The views of a scene show one set of named points, each view turned or mirrored, and shifted as a whole, with a little noise and some points left out.

Scene 1
View 1
Sug: [-1.60 -0.77  2.64 -1.09  0.12 -0.23 -0.18 -1.17  0.34  0.98 -1.94 -0.73
  1.20  1.99  0.56  0.31  0.57  1.09 -0.64  0.14  0.30  1.58  0.19 -0.69
 -0.23  0.26 -0.32 -1.44 -0.80 -0.77 -0.71 -0.34 -1.23 -1.20  1.02]
kala: [-0.93 -0.04  1.84 -0.32 -0.35 -0.58 -0.09 -1.46 -0.19 -0.38 -0.57 -1.62
 -0.04  1.64  0.88  0.09 -0.49 -0.02 -1.23 -0.50  0.20  1.12 -0.99 -0.27
 -0.27  0.55  0.73 -0.24  0.62 -0.54  0.21  0.66 -1.97 -0.70  0.92]
Lem: [ 0.14 -0.55  0.76 -0.48  1.11  1.30  0.81 -0.19 -0.84 -2.03  0.88 -0.84
  0.21  1.73 -0.09 -0.06  0.43  0.82 -1.96  0.11 -0.99  0.82 -2.95 -0.91
  0.71  0.16  0.32 -0.99  1.41 -2.36  0.47 -0.32 -0.81 -0.55  0.66]
suba: [-0.13 -1.10  1.32 -0.69  0.09  0.14  0.00 -0.38 -0.36 -1.34 -0.20 -0.15
  0.44  1.51  0.24  0.08  0.15  0.37 -1.09  0.28 -0.83  1.23 -2.20 -0.76
  0.10  0.65  0.25 -0.78  0.37 -1.69 -0.40 -0.08 -1.15 -0.67  0.76]
Tafo: [-1.70  0.43  1.72  1.00  0.71  0.39  2.05 -1.90 -0.75  1.27 -0.98 -3.34
  0.32  3.01  0.57  0.04  0.99  2.04 -0.02 -0.94  0.24  0.36  1.61 -0.55
 -0.19 -1.29  0.78 -1.45 -0.09 -0.73  0.58 -0.48 -1.49 -0.06  0.91]
mele: [ 0.16 -0.51  1.64 -0.37  1.49  1.37  0.92 -0.25 -0.81 -1.56 -0.25 -0.67
  0.70  2.01 -0.28 -0.13  0.62  0.58 -1.72 -0.52 -0.73  0.86 -1.82 -1.32
  0.52 -0.24 -0.11 -0.56  0.62 -1.71 -0.08 -0.70 -0.98 -0.68  0.29]
gafan: [-1.30  0.68  1.82 -0.91  0.93  0.68  1.22 -0.95 -0.56  1.53 -0.44 -2.56
  0.79  2.14  0.95 -0.07  1.00  2.24 -1.05  0.21  0.49  0.05  0.39 -0.78
  0.78 -0.47 -0.22 -2.73  0.04 -1.68  1.12 -0.46 -1.01 -0.34  1.36]
sosi: [-0.15  0.38  1.28  0.38  1.94  1.70  2.16 -0.48 -1.48 -0.98  0.26 -1.98
  0.29  2.43 -0.23 -0.28  0.98  1.46 -1.24 -1.11 -0.55 -0.29 -0.73 -1.34
  0.65 -1.10  0.42 -0.97  0.64 -1.76  0.77 -0.92 -0.87  0.03  0.36]
voza: [-0.06 -1.53  1.48  0.60 -1.39 -1.57  0.21 -0.92 -0.59 -1.63 -0.88 -0.36
 -0.29  1.24  0.80  0.01 -0.32 -0.16  0.96 -0.41 -1.02  0.95 -0.45 -0.41
 -1.35  0.67  1.40  0.27 -1.02 -0.35 -1.45  0.58 -1.57  0.31  0.25]
bili: [-1.23  0.48  1.63  1.64  1.78  1.34  2.50 -1.68 -1.13 -0.15 -0.76 -2.93
  0.42  3.55 -0.45  0.09  0.86  1.53 -0.52 -2.01 -0.32  0.63  0.87 -0.97
 -0.11 -1.78  0.80 -0.32  0.55 -0.66  0.24 -0.91 -1.47 -0.16  0.21]
Lare: [ 0.34 -0.58  2.58 -2.85 -0.71 -1.10 -1.63  0.33 -0.19 -0.93 -0.49  0.62
  0.46 -0.12  1.29 -0.42 -0.47 -0.53 -1.59  1.00  0.27  0.40 -2.41 -0.81
  0.32  2.10 -0.43 -0.96 -0.50 -1.29 -0.06  0.74 -1.35 -0.81  1.13]
Bakem: [ 0.35  0.44  0.54  0.33  1.71  1.86  2.51  0.00 -1.78 -1.34  1.06 -2.17
  0.04  2.08  0.10 -0.35  1.22  1.76 -1.03 -0.54 -0.99 -0.88 -1.17 -1.27
  1.00 -1.03  0.52 -1.52  0.73 -2.36  1.14 -0.88 -0.70  0.50  0.50]
zod: [ 0.78  0.02 -0.14  2.65  1.90  2.09  3.45 -0.66 -2.24 -3.25  1.49 -2.38
 -0.57  3.05 -0.81 -0.15  0.66  0.95 -0.69 -2.02 -1.88 -0.06 -1.61 -1.31
  0.18 -1.83  1.75  0.60  1.59 -1.93  0.40 -0.91 -1.03  0.68 -0.40]
loti: [ 0.21 -0.21  0.36  0.13 -0.34  0.05  1.44 -0.35 -1.31 -1.22  1.05 -1.79
 -0.44  1.22  1.09 -0.32  0.39  1.36 -0.28  0.19 -0.97 -0.47 -1.34 -0.59
  0.10  0.05  1.05 -1.54  0.22 -1.93  0.70  0.21 -0.93  0.65  0.96]
pon: [ 1.63 -0.62  1.11  1.38  2.26  1.81  3.06  0.58 -2.28 -3.21  0.26 -0.53
  0.18  2.33 -1.07 -0.64  1.38  0.86  0.19 -1.65 -2.09 -0.78 -1.00 -2.23
  0.12 -1.52  0.59  0.45 -0.17 -1.84 -0.74 -1.66 -0.59  0.80 -0.93]
sadi: [ 0.02  0.64  0.63  0.98  2.15  2.09  2.35 -0.76 -1.67 -2.05  1.05 -2.39
 -0.10  2.74 -0.54 -0.20  0.57  0.99 -1.86 -1.39 -0.91  0.14 -1.84 -1.14
  0.73 -1.11  0.83 -0.25  1.84 -1.98  1.11 -0.71 -1.13 -0.20  0.08]
View 2
Lare: [ 1.22 -1.77  0.99  2.22 -0.13  0.24  0.28  1.42 -1.46 -2.89 -0.36  2.15
  2.86 -1.58  0.30  1.64  0.54  1.44  2.22 -0.61  2.84  1.44  1.45 -1.53
 -1.11  1.08  0.84  1.27 -0.70 -2.39  1.61 -0.80  0.34 -1.08 -1.35]
zod: [-2.00 -1.53 -1.62  0.72  1.50 -0.19  0.04  2.00 -0.20 -2.81 -0.37 -3.06
 -1.54 -2.19  0.50 -1.29  2.72 -2.56  0.20 -0.30 -0.91  1.76  0.66 -2.25
  0.94 -2.05  0.53 -2.40  0.40 -0.77 -1.22  0.57 -0.44  1.36  1.13]
sadi: [-0.81 -1.37 -0.56  1.74  1.28  0.47  0.07  1.80 -0.43 -2.46 -0.69 -2.79
 -0.50 -1.79 -0.23 -0.49  2.67 -1.15  0.39 -0.62 -0.37  0.56  0.53 -2.42
  0.92 -1.93  0.81 -1.06 -0.17 -1.47 -1.38  0.46  0.59  0.94  0.57]
kala: [ 0.58 -0.86  0.12  1.67  0.10  1.08  0.49  1.52  0.86 -2.54 -0.70  0.09
  0.80 -2.21  0.81  1.60  2.07  0.95  1.20  0.53  1.42  1.83  1.55 -0.32
 -0.92 -0.67  0.68  1.00 -0.16 -1.05  0.44 -0.43  1.06 -0.01 -0.34]
mele: [-0.29 -1.20 -0.04  2.32  0.83  0.87 -0.15  1.46 -1.06 -1.92 -0.04 -0.93
  0.59 -1.28 -0.16  0.56  1.66 -0.34  0.66 -0.87  0.80  0.44  1.12 -1.86
  0.46  0.06  0.66 -0.46  0.22 -1.84 -0.16 -0.54  0.32  0.63  0.52]
Sug: [ 0.67 -0.29 -0.06  2.74 -0.58  2.48 -0.13  0.91 -0.19 -0.48 -0.34  0.85
  0.85 -0.70 -0.20  1.94  1.56  1.83  0.92 -0.14  1.96  0.88  2.26  0.23
 -0.73  0.22  0.37  1.34  0.69 -0.35  0.56 -0.95  0.89  0.76 -0.12]
Bakem: [-0.78 -1.70 -1.09  2.06  0.68  0.71 -0.46  1.43 -1.59 -2.10 -0.67 -1.71
 -0.06 -0.84 -0.88 -1.35  2.14 -0.55  1.19 -0.81  0.17  0.89  0.82 -2.52
  0.68 -2.24  0.75 -1.16 -0.16 -0.62 -1.16  1.07  0.06  1.08 -0.34]
Tafo: [-0.05 -0.13 -1.56  2.51 -0.65  2.68 -0.31  0.87  0.51 -0.20 -1.13 -0.70
 -0.77 -0.43 -0.93  0.12  2.78  1.07  0.60  0.25  1.32  1.40  2.21  0.52
 -0.30 -2.58  0.58  0.27  0.58  1.37 -0.74  0.11  1.19  1.57 -0.29]
suba: [-0.04 -1.36  0.33  1.56  0.49  0.72 -0.18  1.50 -1.01 -2.26  0.35  0.38
  1.06 -1.89  0.56  1.14  1.24  0.57  1.60 -0.17  0.70  1.15  1.50 -1.50
 -0.49  0.46  0.21  0.27  0.14 -1.90  0.73 -0.46 -0.15  0.31  0.10]
pon: [-2.12 -1.43 -2.19  1.30  1.11 -0.47  0.07  1.57 -1.47 -1.98 -0.17 -1.79
 -1.27 -1.13  0.21 -1.15  1.77 -3.13 -0.06 -1.27  1.12  2.03  1.35 -1.77
  1.07  0.09  0.30 -3.13  1.39 -0.36 -0.12 -0.80 -1.49  1.15  1.16]
bili: [-0.66 -0.25 -1.53  2.24  0.30  2.01 -0.04  1.38  0.96 -0.90 -0.99 -2.24
 -1.43 -1.12 -0.43  0.21  3.12 -0.51 -0.34 -0.03  0.60  1.24  1.56 -0.10
  0.37 -2.26  0.61 -0.71  0.83  0.66 -1.05 -0.16  1.03  1.64  0.84]
loti: [-0.41 -1.78 -0.71  1.07  0.04  0.37 -0.49  1.49 -1.16 -2.78 -0.39  0.05
  0.52 -1.66  0.06 -0.77  1.64  0.45  2.19  0.22  0.37  2.09  1.32 -1.80
 -0.49 -1.98  0.48 -0.29 -0.32 -0.34  0.02  1.13 -0.36  0.41 -0.94]
gafan: [ 0.62 -0.84 -0.47  2.97 -0.50  2.60 -0.67  0.86 -0.72 -0.80 -1.01 -0.42
  0.60 -0.29 -1.35 -0.05  2.08  1.96  1.37 -0.31  1.22  0.29  1.63 -0.88
 -0.13 -2.38  0.71  0.86 -0.19  0.12 -0.94  0.69  1.39  1.13 -1.00]
View 3
sadi: [-1.63  1.14  1.21 -0.36 -0.71 -1.28 -0.10  0.43  1.13  3.10  2.36  1.92
  0.88  0.48 -0.27 -1.68  1.00 -0.17  2.45 -2.40 -1.39 -1.81 -0.88  0.16
 -0.28 -2.20  0.31 -0.37 -0.19  0.37 -1.12  0.81  0.98  0.01  1.37]
Bakem: [-1.07  0.82  1.09 -1.16 -0.65 -0.95 -0.20 -0.17  1.76  2.77  2.43  1.58
  0.85  0.82 -0.41 -2.46  1.49  0.27  1.20 -1.29 -0.83 -1.46 -0.32 -0.08
 -1.11 -3.19 -0.58  0.24 -0.28  0.08 -0.57  1.26  1.08  0.58  1.69]
mele: [-1.42  0.13  0.30 -1.21 -0.22 -0.96 -0.99  0.35  0.90  1.30  1.15  1.62
  0.80  1.77 -0.77 -1.16  0.81 -0.53  2.63 -0.84 -0.03 -1.29 -0.45 -0.23
 -0.08 -2.13 -0.80 -0.38  0.26  0.62 -0.56  0.35  0.56  0.29  1.05]
kala: [-1.06 -0.16  0.51 -0.58 -0.64 -1.32 -1.30  1.63  0.26  1.00 -0.06  0.51
  2.68  1.85 -0.10  0.06  0.40 -1.47  2.45 -0.63  1.87 -1.93 -0.14 -1.04
  0.92 -2.56 -1.15 -1.29 -0.07  0.25  0.23  0.16  1.86 -0.89  1.12]
pon: [-1.24  0.89  0.48 -2.13 -1.37  0.36 -0.30 -1.32  0.71  3.12  3.93  1.39
 -0.07  0.89 -0.05 -2.15  0.25  2.28  2.76 -1.12 -1.75 -1.10  0.01 -0.52
 -0.77 -2.88  0.85 -0.33  0.05  0.65  0.56 -1.13 -0.62  0.54  1.16]
zod: [-1.22  1.88  1.16 -0.95 -1.41 -0.50  0.48 -1.02  0.54  4.14  3.92  1.90
  0.49 -0.14  0.39 -1.64  1.36  0.43  2.43 -2.92 -1.56 -2.45 -0.18 -0.43
 -0.16 -2.21  1.51 -0.66 -0.43  0.50 -0.43 -0.31  0.40 -0.26  1.93]
Sug: [-1.19 -0.53  0.64 -0.97  0.37 -0.60 -0.75  1.94  0.79 -0.16 -1.33 -1.22
  1.95  2.41 -0.29 -0.87 -1.14 -1.30  2.78 -0.22  2.69 -0.85 -0.86 -0.05
 -0.48 -2.46 -2.68 -0.78  0.79  0.49  1.09  0.57  1.03 -0.56 -0.14]
Lem: [-1.29  0.10  0.15 -1.07 -0.06 -1.27 -1.13  0.10  1.10  1.24  1.15  2.39
  0.52  1.74 -1.14 -1.04  1.77 -1.05  2.45 -1.14 -0.52 -1.46 -0.46 -0.30
  0.15 -1.77 -0.73 -0.11 -0.03  0.60 -1.14  0.66  0.50  0.51  1.46]
Tafo: [-0.90  1.16  1.97 -0.44 -0.79 -0.44  0.75  1.27  1.11  2.43  0.91 -1.65
  2.25  0.40  0.85 -2.01 -0.66 -0.39  1.18 -1.71  2.20 -1.76 -0.49  0.11
 -1.42 -3.68 -1.57 -0.55 -0.21 -0.10  1.08  1.29  1.96 -1.11  0.83]
sosi: [-1.32  0.80  1.20 -0.81 -0.68 -0.96 -0.13  0.50  1.37  2.57  1.90  0.94
  1.06  0.83 -0.19 -2.22  0.41  0.44  2.02 -1.50 -0.53 -1.31 -0.58  0.18
 -0.89 -2.94 -0.58 -0.14 -0.03  0.30 -0.31  0.92  0.99  0.11  1.09]
voza: [-0.64 -0.20 -0.54 -2.27 -1.10  0.27 -1.20 -0.01 -0.55  0.92  1.19 -0.10
  2.02  2.03  0.40  0.56  0.55 -0.66  2.20  0.01  2.76 -2.17  0.93 -2.10
  0.84 -2.83 -0.47 -1.56 -0.29  0.52  1.92 -1.63  0.55 -0.97  1.43]
suba: [-1.09 -0.35 -0.29 -1.63 -0.12 -0.78 -1.48  0.40  0.55  0.43  0.33  1.39
  1.11  2.41 -0.83 -0.34  1.04 -1.23  2.52 -0.31  1.16 -1.41  0.00 -0.87
  0.41 -1.95 -1.18 -0.67  0.27  0.76 -0.02 -0.17  0.50  0.23  1.09]
bili: [-1.22  1.43  2.04 -0.32 -0.82 -0.38  0.96  0.94  0.90  3.05  1.69 -0.91
  1.67  0.07  0.87 -1.97 -0.94  0.06  2.45 -2.60  0.62 -1.82 -0.86  0.30
 -1.14 -2.82 -0.46 -0.87  0.12  0.39  0.66  0.58  1.15 -1.08  0.56]
View 4
Lem: [ 0.32  0.77  0.83 -0.24  0.81  0.38  0.58  0.32  0.92  0.63  1.31 -3.45
  0.38 -1.72 -4.37  0.75  1.59  0.43 -1.46 -0.30 -0.46  0.47  1.34 -0.28
  1.80  0.34 -0.63  0.19  1.72  0.41  1.43 -0.76 -1.61 -0.34 -1.68]
mele: [-0.06  1.16  0.83 -0.46  1.20  0.21  0.24  0.48  1.10  1.41  0.55 -3.00
 -0.33 -1.56 -3.68  0.89  0.64  0.96 -0.95 -0.01 -0.54  0.17  1.97 -0.19
  1.43  0.01 -0.67 -0.29  0.96 -0.30  1.46 -0.41 -1.19 -0.42 -1.79]
Bakem: [ 0.35  0.68  2.06 -0.82  0.75  1.10  0.16  0.55 -0.47  1.28  1.07 -2.02
  0.02 -0.89 -4.18  1.71  0.92  0.73 -1.45 -0.10  0.71  0.91  0.94 -0.37
  1.16  1.22 -2.51  1.06  0.37  1.20  1.69 -0.50 -1.96 -0.83 -1.52]
Tafo: [ 0.85  0.41  2.93 -0.56  0.87  1.73 -0.66  0.73  0.52  1.17  0.44 -1.15
 -1.83 -0.14 -1.96  0.49 -0.46  1.76  1.39  0.14  1.83 -1.85 -0.33  0.75
  0.07  0.67 -2.21 -0.76 -0.78  0.23  1.14 -0.13 -0.91 -1.29  0.03]
suba: [ 0.20  1.06  0.29  0.06  1.77  0.21 -0.13  0.03  1.62  0.53  1.02 -4.00
  0.24 -1.73 -3.69 -0.02  0.40  1.20 -0.04  0.20 -0.66 -0.54  1.25 -0.09
  1.14  0.40  0.51 -0.33  1.96 -0.14  1.09 -0.71 -0.84 -0.58 -1.16]
pon: [-2.02  1.10 -0.44 -0.80  2.09  0.93 -0.66  0.30 -0.69  1.78  0.11 -1.23
 -0.43 -1.35 -4.89  2.48 -0.14  1.85 -2.58  0.81 -0.32  1.03  2.63 -1.06
  0.30  1.67 -3.22  0.91 -0.47  0.31  0.99 -0.49 -0.86 -1.25 -2.45]
kala: [ 1.17  0.79  1.44  0.65  1.53  0.72 -0.45  0.18  1.99  0.31  0.56 -2.79
 -0.89 -1.08 -2.90  0.30  0.00  1.66  0.34 -0.42 -0.18 -1.66  0.67  0.78
  1.25  0.42  0.86 -0.76  1.77 -0.22 -0.18 -1.23 -0.95 -0.91  0.24]
sosi: [ 0.18  0.89  1.99 -0.87  0.79  1.01  0.09  0.64  0.13  1.56  0.50 -1.75
 -0.74 -0.90 -3.55  1.60  0.57  1.11 -1.04 -0.06  0.64  0.31  1.35 -0.01
  1.09  0.73 -2.28  0.34  0.04  0.48  1.45 -0.46 -1.56 -0.67 -1.37]
gafan: [ 1.69  1.11  3.63 -1.07  0.84  1.02  0.35  0.78  0.58  1.45  0.72 -2.96
 -0.63 -0.52 -2.03  0.35  0.00  0.97  1.67 -0.09  1.66 -0.32 -0.14  0.38
  0.94  0.27 -1.11  0.01  0.35  0.89  2.48  0.05 -1.49 -0.42 -0.33]
bili: [-0.48  0.13  1.89 -0.59  0.51  1.45 -0.48  0.83  0.61  1.70  0.09 -0.17
 -2.38 -0.53 -2.88  1.46  0.23  1.55 -0.72 -0.06  0.85 -1.66  0.90  0.62
  0.52  0.19 -3.14 -1.08 -1.39 -0.65  0.80 -0.35 -0.72 -1.14 -1.31]
loti: [ 0.86  0.50  1.41  0.01  1.53  1.24 -0.57 -0.01  0.08 -0.01  1.43 -2.84
  0.70 -1.16 -4.28  0.65  0.39  1.08 -0.27  0.12  0.56 -0.02  0.09 -0.26
  0.71  1.91 -1.12  1.10  1.63  1.43  0.76 -1.09 -1.54 -1.35 -0.25]
Sug: [ 0.74  1.44  1.51 -0.54  1.88  0.39 -0.27  0.52  2.03  1.27  0.31 -3.71
 -0.81 -1.04 -1.69 -0.62 -1.07  1.84  2.39  0.43  0.35 -1.56  0.81  0.45
  0.35 -0.41  0.54 -1.22  0.79 -0.51  1.73 -0.01 -0.19 -0.55 -0.55]
voza: [-0.30  0.67 -0.85  0.76  2.98  0.86 -1.89 -0.36  1.37 -0.02  0.66 -2.88
 -0.24 -1.49 -3.80 -0.13 -1.19  2.60  0.56  0.74 -0.52 -1.91  0.83  0.06
 -0.29  1.64  0.22 -0.35  1.63 -0.14 -0.70 -1.45  0.02 -1.84  0.10]
Lare: [ 1.38  2.14  0.98  0.33  2.74 -0.42 -0.34  0.19  2.27  0.66  0.54 -5.37
  0.81 -1.78 -2.93 -0.05 -0.79  1.79  1.00  0.04 -1.06  0.38  1.64 -0.06
  1.40  0.52  3.20  0.33  3.68  0.45  0.81 -0.96 -1.03 -0.29  0.03]
zod: [-1.20 -0.12  0.13 -0.23  0.57  1.50 -0.35  0.32 -0.48  0.77  0.93 -0.29
 -0.97 -1.08 -5.31  2.35  1.69  0.85 -3.67 -0.18 -0.03 -0.07  1.44 -0.15
  1.19  1.50 -3.79  0.48 -0.24  0.27 -0.02 -1.16 -1.38 -1.45 -2.05]
View 5
sosi: [ 1.80 -0.98  0.95  0.21 -2.15  0.98 -1.28 -1.78 -0.06  1.46  0.71 -1.03
  0.12 -1.25  0.53 -1.03  1.56  2.50  0.75 -0.16 -0.19 -0.17 -1.36  0.77
  0.72 -0.65  0.88  0.34  0.01  1.10 -1.02  0.74 -0.98 -1.70  1.30]
voza: [ 3.56 -0.80  2.67  0.84 -0.30  1.94  0.17 -2.85  0.83  1.58  0.90 -2.47
  0.62  1.25  1.09 -0.52  0.40  1.71  2.40  0.93 -0.35  0.89  0.72  1.74
  0.71  2.38 -0.05  2.04 -0.79  1.86 -3.33 -1.30  1.05 -1.24 -1.36]
Lare: [ 2.08  0.32  1.82  0.52  1.34  3.14  0.60 -1.60  1.47  1.48 -0.30 -1.70
 -1.56 -0.82  0.58 -0.11  2.62  2.51  1.54  1.87  0.01  0.06  0.94  3.88
 -0.72  0.92 -2.30  1.02  0.18  0.44 -2.64 -1.14  0.20  1.30 -1.74]
mele: [ 1.60  0.16  1.24  0.18 -0.72  1.33 -0.73 -1.96  0.51  1.36  0.67 -0.91
  0.17 -1.18  0.46 -0.90  1.60  2.04  0.95  1.07 -0.40 -0.82 -0.96  1.72
 -0.20  0.87 -0.06  0.23 -0.22  1.42 -1.42  0.31 -1.23 -0.62  0.88]
gafan: [ 1.28 -0.48  1.33  1.45 -1.71  1.64 -1.52 -1.67  0.35  2.17 -0.39 -1.65
 -1.66 -1.55  0.34  0.89  2.12  3.56  0.90 -0.85  0.22  0.03  0.23  1.05
 -0.75 -1.69  1.06  0.33 -0.37  0.02 -0.59 -0.60  0.41 -2.00 -0.05]
Bakem: [ 1.50 -1.57  0.51  0.45 -2.37  0.73 -0.66 -1.34  0.39  1.07  0.71 -1.18
  0.11 -1.42  0.53 -1.47  1.43  2.97  0.86 -0.29 -0.15 -0.54 -1.24  0.69
  1.66 -1.35  0.36  0.53 -0.18  0.55 -1.03  0.80 -1.01 -1.41  1.60]
Tafo: [ 2.31 -0.79  2.06  1.29 -2.62  1.28 -2.33 -2.70 -0.41  2.60  0.33 -1.90
 -0.48 -0.42  0.47  0.95  1.04  2.90  1.13 -1.27  0.20  0.82 -0.16 -0.01
 -0.24 -0.78  2.46  0.83 -0.21  0.87 -1.22 -0.51  0.90 -3.58 -0.31]
sadi: [ 1.36 -0.46  0.31 -0.24 -2.30  0.62 -1.60 -1.86  0.30  1.05  1.43 -0.73
  1.17 -1.80  0.12 -1.22  0.64  1.87  0.51 -0.07 -0.16 -0.73 -1.91  0.96
  1.57 -0.47  0.45  0.47  0.49  1.04 -1.84  1.53 -1.16 -1.75  1.66]
pon: [ 3.05 -2.32  1.36 -0.22 -2.11  0.47  0.05 -1.92 -0.47  1.08  1.35 -1.19
  1.52  0.51  1.32 -3.43  1.58  2.08  1.23  0.92 -0.97  0.11 -2.22  0.20
  1.67  1.17  0.90  0.68 -0.22  2.27 -0.93  0.90 -2.58 -1.06  2.37]
Sug: [ 2.12  0.69  2.46  1.40 -0.26  1.96 -1.17 -2.64  0.30  2.50 -0.17 -1.68
 -1.51 -0.44  0.50  1.17  1.96  2.63  1.51  0.61 -0.04  0.19  0.71  1.65
 -2.18  1.27  1.02  0.22 -0.88  1.19 -1.21 -1.47  0.63 -1.52 -0.85]
zod: [ 2.11 -1.53  0.44 -0.41 -2.85 -0.05 -1.06 -2.15  0.06  0.61  1.99 -0.94
  2.45 -0.74  0.52 -2.48 -0.19  1.42  0.85 -0.17 -0.55 -0.61 -2.43  0.20
  3.00  0.19  0.95  1.02  0.13  1.88 -2.30  1.78 -1.38 -2.24  2.10]
bili: [ 2.33 -0.53  1.75  0.45 -2.72  0.76 -2.55 -2.91 -0.67  2.31  1.15 -1.24
  0.60 -0.58  0.31  0.05  0.78  1.97  0.89 -0.62  0.00  0.45 -1.41 -0.11
  0.05  0.02  2.68  0.48  0.29  1.56 -1.27  0.51 -0.09 -3.39  0.76]
Lem: [ 0.97 -0.02  0.53  0.32 -0.64  1.01 -0.26 -1.40  1.43  0.67  0.68 -0.94
  0.26 -1.70  0.28 -0.93  1.04  2.16  0.97  0.91 -0.30 -1.34 -0.68  2.00
  0.96  0.26 -0.91  0.32 -0.52  1.07 -1.89  0.66 -0.85 -0.36  0.94]
loti: [ 1.93 -1.52  1.04  0.89 -1.60  1.34  0.12 -1.42  1.20  0.90  0.51 -1.91
 -0.01 -0.71  0.77 -0.92  0.82  2.82  1.55 -0.32 -0.09 -0.01  0.16  1.57
  1.93 -0.76 -0.56  1.39 -0.56  0.38 -2.30 -0.12  0.39 -1.24 -0.12]
kala: [ 1.99  0.55  1.73  0.48 -0.55  2.00 -1.23 -2.53  0.71  1.72  0.66 -1.51
 -0.07 -0.81  0.28  0.47  0.88  1.85  1.36  0.46  0.07  0.11  0.15  2.09
 -0.17  0.73 -0.15  1.00  0.21  1.06 -2.75 -0.23  0.69 -1.40 -0.95]

In a view up to two points have been moved. Name them for each view, in the order of its rows, or write none.
view 1 | none
view 2 | Tafo, pon
view 3 | mele, Sug
view 4 | bili
view 5 | kala
